Each row is a point on a landscape with many valleys, with its height.
From any point a ball rolls to the lowest of the 2 points nearest to it. It stops when none of these is lower. Distance is the straight distance between rows; heights are no part of it.
q_153: [ 39 109  93 121 117  93 182  82 158 140 178 121 139 143 135 127 136  74
 109 150 128]  h=6.03
q_562: [100 102 131  91 180 101 169 126 143 108 114 148  76 137 107 150 135 109
 127 173 134]  h=7.35
q_891: [177 158 118 143 165 151 127 157 213  69 106  94 136 122 152 111 122 104
 170  89  89]  h=5.59
q_198: [ 89 128 102 103 139 118 126 113 135 137 165 141 147 135 154 123 109 142
 144 134 140]  h=8.04
q_96: [118 167 111 163 150 157 129 123 177  90  95  99 173 147 139 124 143 151
 154  72 175]  h=4.30
q_130: [141  93 109 176  73 197 136 107 141 110 111 119 123 118  87 116 120 146
 108 178 164]  h=4.61
q_810: [187 127 130 121 132 158 106 148 120 103 117 150 146 110 137 107  85 152
 140 105  96]  h=4.94
q_478: [140 140 145 134 120  91 153 162 134 150 114 147 133 120  96 148 191 142
 134  99 125]  h=3.15
q_812: [124 141 121 152 126 127 168 109 174  99 117 155 164 137 106 159 170 166
 160 122 193]  h=4.36
q_188: [154 121 155 143  96 137 138 155  75 153  75 169 106  97  81 134 151 155
  96 135 150]  h=4.74
q_294: [ 84  97 140 103 153 143 132 110 126 105  78  75  67 139 165 118 150  27
  90 129 127]  h=1.47
q_951: [161 169 125 134 163 142 100 172 103 140 127 105 171 156 148 112 107 189
 180  86 147]  h=6.25
q_392: [181 127 149 158 117 115 117 146 161 109 170 152 165 133  53 140 132 168
 142 134  98]  h=3.32
q_636: [170 147 150 134  79 125 116 151  99 139 136 166 150  95 111 121 136 139
 103  86  85]  h=8.32
q_819: [ 71 105 121  96 118 111 168  98 124 100  98 177 116 124 112 150 158 109
  87 115 157]  h=4.21
q_948: [ 96 140 116 161  65 124 167 132  95 182 122 131 150 122 109 129 189 126
  94 134 163]  h=4.81
q_477: [165  88 140 178  92 155 141 125 162 112 115 137 114 118  51 145 139 144
 120 180 138]  h=4.16
q_30: [ 80  97  89  88 147 135 197 107 105  87  97 158  83 136 100 116 121  87
 124 178 161]  h=7.59
q_460: [150 115 162 106 166 150 116 146 120  85  40 157  93 116 107 138 114 127
 108 104 134]  h=3.43
q_170: [131 107  95 146 114 188 144 104 110 105 113 128 126 149  91 110  93 175
 146 178 197]  h=5.06
q_265: [229 120 130 126 126 191 140 158 148  95 109 176 134  88 130 106 102 152
 188 134 103]  h=5.32
q_436: [132 104 127 132 135 129 112 151 123 158 141 126  85 138  78 124 119 140
 119 194 114]  h=5.23
q_440: [181 140 152 104 182 125 159 178 149 103  77 160 117 117  96 135 138 156
 177 126 130]  h=6.33
q_435: [129 135 112 119  98 128  98 117 135 133 192 165 180 111 150 114 105 150
 129 119  91]  h=7.42
q_29: [224 122 135 145  72 175 136 165 115 138 148 170 155  88 122 102 117 166
 174 141 118]  h=5.70
q_741: [140 123 130 155 109 170 135 109 200  47  83 138 130 101 101 145 151 102
 108 132 115]  h=3.49
q_692: [158 118 144 134 156 153 109 137 173  55  71 124 111 110 106 132 117  99
 110 105  96]  h=3.07
q_686: [140 106 159 131 119 104 114 131 151 120 121 113  98 106 121 132 134  79
  92 111  63]  h=3.97
q_927: [ 98 158 123 183 119 127  72 125 130 166 165  58 158 160 117 123 132 139
 113 118 126]  h=6.19
q_2: [135 112 124 114  80 135  93 138  85 181 167 142 128 107 130 117 109 128
  96 163  78]  h=3.27
q_779: [137 132 164 133 123 115  60 122  83 147 129 109 122 136 121 135 103 147
  95 111 109]  h=5.26
q_309: [ 81 127  85 118 152 133 172 135 178 119 122  87  99 131 167 109 149  63
 142 143 119]  h=9.56
q_762: [107 101 116 121 171 142 121 136 127 126  95  75  72 151 117 116 105 107
 118 163 151]  h=2.98
q_981: [ 71 116  95 134 108 144 167 135 130 161 116  90 119 128 168  91 160  58
  98 131 121]  h=9.30
q_494: [118 150 102 133 131 132 148 180 100 188 120 110 117 138 138 110 158 150
 146 145 152]  h=3.84
q_747: [125 141 119 133 160 110 107 153 161 146 158  69 138 140 183 112 119 116
 161 107 113]  h=4.46
q_925: [120 123 102 143  48 170 216 112  64 136 101 158 119 113 129 122 147 120
 137 154 224]  h=9.06
q_55: [120 100 121 134 101 157 154 117 155  80  65 153  95 104  96 138 161  75
  80 156 124]  h=3.95
q_510: [157 111 124  89 144 127 119 145 101 158 143 127  93 106 178 106  92 115
 148 149  95]  h=7.64
q_590: [150 131 166 117 170  92 136 137 151  88  90 183 128 132  69 170 137 162
 149 124 136]  h=6.53
q_640: [ 84 116 153 104 151 122 128 131  84 148  90  71  85 146 165 122 161  63
  89 104 151]  h=2.46
q_623: [140 134 128  93 178 100  93 100 119 145 206 106 135 153 181 126  71 148
 174 157 115]  h=6.91
q_694: [119 133 136  92 151  73 132 117 120 181 187  91 119 124 198 130 134  82
 152 140  91]  h=5.11
q_431: [ 40 147 108 144 103 100 147  91 123 145 144 135 156 156 109 148 160 124
  95 118 168]  h=6.36
q_12: [151 138 100 170 149 150 112 152 201 116 159  66 149 141 138  98 119 126
 157 108  97]  h=5.07
q_87: [ 68  99  93  96 112 104 181  86 141 106 140 169 123 116 128 139 139  84
 102 155 120]  h=4.99
q_867: [ 74 134 147 171 116 104  98 110 156 150 142  78 139 157  89 142 156 105
  85 105 116]  h=6.75
q_181: [ 92 142  89 107 126 134 153 126  81 151 144 159 143 150 137 122 114 175
 146 150 177]  h=8.49
q_401: [139 109 137  71 150 111 103  83  93 153 179 114  98 125 195 118  74 109
 136 161 109]  h=6.87
q_394: [181 177 108 146 131 158 133 183 133 154 146 118 169 125 165  94 140 168
 197  92 139]  h=5.71
q_535: [130 105 133 146  71 163 171 139 113 141  70 141 109  92 104 120 176 104
  93 127 141]  h=4.41
q_833: [163 159 129 185 117 140 152 141 195 101 126 115 178 123 113 137 168 157
 171  87 162]  h=3.52
q_500: [ 88 109 117 111 107 129 121 102  92 156 134 107 112 127 170 116 115  82
  76 132 121]  h=8.87
q_576: [151 108 153 135  94 113  95 131 114 162 166  94 105 114 124 117 115  89
  88 135  40]  h=4.98
q_882: [133 133 157 144 142 102  92 104 170  74 152 154 172 133  99 160 107 159
 118  78  96]  h=7.05
q_14: [109 133 145  94 159  59 116 115  86 187 171 106  96 143 144 151 136 121
 134 162 129]  h=6.41
q_42: [138 175 129 161 126 141  94 145  95 144 121 104 173 161 111 130 135 201
 136  99 180]  h=6.42
q_777: [153 130 102 166  74 209 153 112 133  89  79 126 139 100 156 115 134 129
 134 116 187]  h=5.27
q_628: [124 146  95 141 140 192 141 124 168  70  60 119 134 132 157 118 132 127
 139  96 169]  h=4.82
q_979: [ 95 116 103 130 137 152  96 116  86 159 116  73  99 165 128 107  89 127
 102 161 154]  h=3.57
q_922: [127 116 158 114 142 107 115 155  87 152  96 145  89 139  80 144 134 151
 108 151 140]  h=4.95
q_262: [165 122 144 108 147 125 128 188  94 156  95 121  85 102 145 105 131 119
 131 110  95]  h=7.92
q_588: [101 138 115 105 164 127 132 158  85 170  94  93  99 148 167 114 141 123
 128 113 157]  h=3.23
q_667: [163 158 141 184 119 115 127 150 169 122 170 118 197 149  85 131 142 166
 153  97 124]  h=2.47
q_323: [132 109 183 109 145  88  94 117  97 148 119 105  85 120 136 146 130  87
  94 105 100]  h=4.64
q_175: [185 140 126 169  64 190 149 146 115 142 116 137 152  95 144  98 134 158
 154 127 166]  h=5.73
q_344: [108 101 121 112 167 172 140 135 145  82  56 100  55 132 130 116 138  61
 109 159 132]  h=2.37
q_257: [178 116 165 111 174 101  71  97 143 121 196  93 119 158 136 136  69 135
 159 153  86]  h=6.15
q_649: [155 152 156 115 106 112 114 174  62 187 122 144 119 110 119 123 148 135
 110 110  92]  h=8.12
q_360: [ 94 111 116 125 140 145  72  75  95 125 152  82 107 158 171 118  60 130
 114 139 138]  h=4.53
q_270: [150 102 143 118 149 103  81 128 120 152 182 110 106 143 106 130  84 141
 129 187  91]  h=5.64
q_823: [ 66 114 113 131 117 123 133  74 178  98 138 118 137 113 171 129 128  56
  90 111  95]  h=7.67
q_962: [ 78 111 132 111 117 108  99  57 129 122 162 117 128 123 183 129  94  87
  91 109  99]  h=8.25
q_923: [139 160 150 100 181  71 118 129 124 162 161  75 123 139 190 134 134 122
 170  95 117]  h=3.24
q_536: [141 131 137 102 137 116 114 114 175  67 113 164 132  91 168 144 115  84
 119  75  65]  h=3.81
q_973: [112 106 116 113 130 145 135  97 122  95 100 166 121 140  99 136  97 174
 119 154 171]  h=5.44
q_246: [ 35 140 114 125 112  76 131  80 110 176 186 113 146 160 147 145 132 103
  95 145 127]  h=7.16
q_39: [132 138 134 108 156 110 148 144 168 107  93 138 121 105 152 136 158  93
 137  88 101]  h=3.19
q_104: [133 158  98 137 102 125 146 174 116 184 171 129 169 118 156 113 158 158
 175 128 138]  h=4.79
q_660: [198 147 142 128 181 126 140 177 191  68 107 136 125 126 110 120 117 133
 174  99  93]  h=6.01
q_187: [146 148 134 158  81 109 151 161 100 181 141 157 148 118  86 146 181 166
 137 152 151]  h=3.89
q_809: [ 60 131 131 153 131  94 130 105 187 132 151  90 143 141 144 134 159  72
 110  94 112]  h=7.23
q_532: [ 99 103 145  97 162 124 125 103 110  78  60 146  87 131 110 151 128 114
  88 115 152]  h=3.71
q_778: [ 77 148  97 141 100 120 178 101 149 131 151 155 179 137 135 141 177 151
 149 113 190]  h=5.33
q_630: [107 156 109 156 129 138  54 107 100 159 173  69 147 168 146 121  79 154
 129 144 131]  h=5.55
q_146: [183 106 157 151 140 123 130 155 172  97 124 151 109 108  51 136 129 143
 133 159  86]  h=3.76
q_241: [106 114 123  73 178  78 152 128 109 149 155 142  85 155 131 142 104 133
 149 194 149]  h=7.03
q_521: [133 114 111 111  92 130 135 109 143 126 201 202 177 100 120 134 119 161
 151 159 123]  h=6.71
q_824: [157 143 131 139  89 123  73 143  64 176 186 159 169 135 100 134 115 170
 124 156  91]  h=4.83
q_356: [159 136 164 115 137  97 122 120 142  78 122 200 176 123  90 159 120 196
 139  82 126]  h=6.77
q_197: [127 130 106 123  83 164 174 116  47 147 122 182 126 129 118 125 118 177
 144 171 217]  h=8.83
q_331: [123 141 158 103 150  69 160 165 123 150  94 146 113 116 143 148 188 107
 125  76 114]  h=2.51
q_603: [125 110 116 106 109 143 127  76 133  86 153 206 174 120 116 147  92 180
 131 146 146]  h=5.99
q_308: [130 176 150 129 140  99  62 123  71 137 142 123 161 156 141 155  96 174
 126  87 129]  h=5.86
q_169: [158 136 137 122 138 130  89 119 146  95 127 116 140 108 171 115  83 110
 124  66  79]  h=4.42

Call two points neighbours if one is among the 2 nearest of the other. Go from one point of each pair to the other, from neighbour to neighbour, staying as low as possible. Name the highest point that can't be avoided.
q_401, q_692: q_623
q_686, q_667: q_435
q_686, q_2: q_576
q_2, q_294: q_42
q_667, q_923: q_882
q_331, q_667: q_175

For each start below, name the point where the ball stops.
q_981: q_294
q_29: q_331
q_181: q_667
q_356: q_923
q_951: q_294
q_257: q_692
q_246: q_692
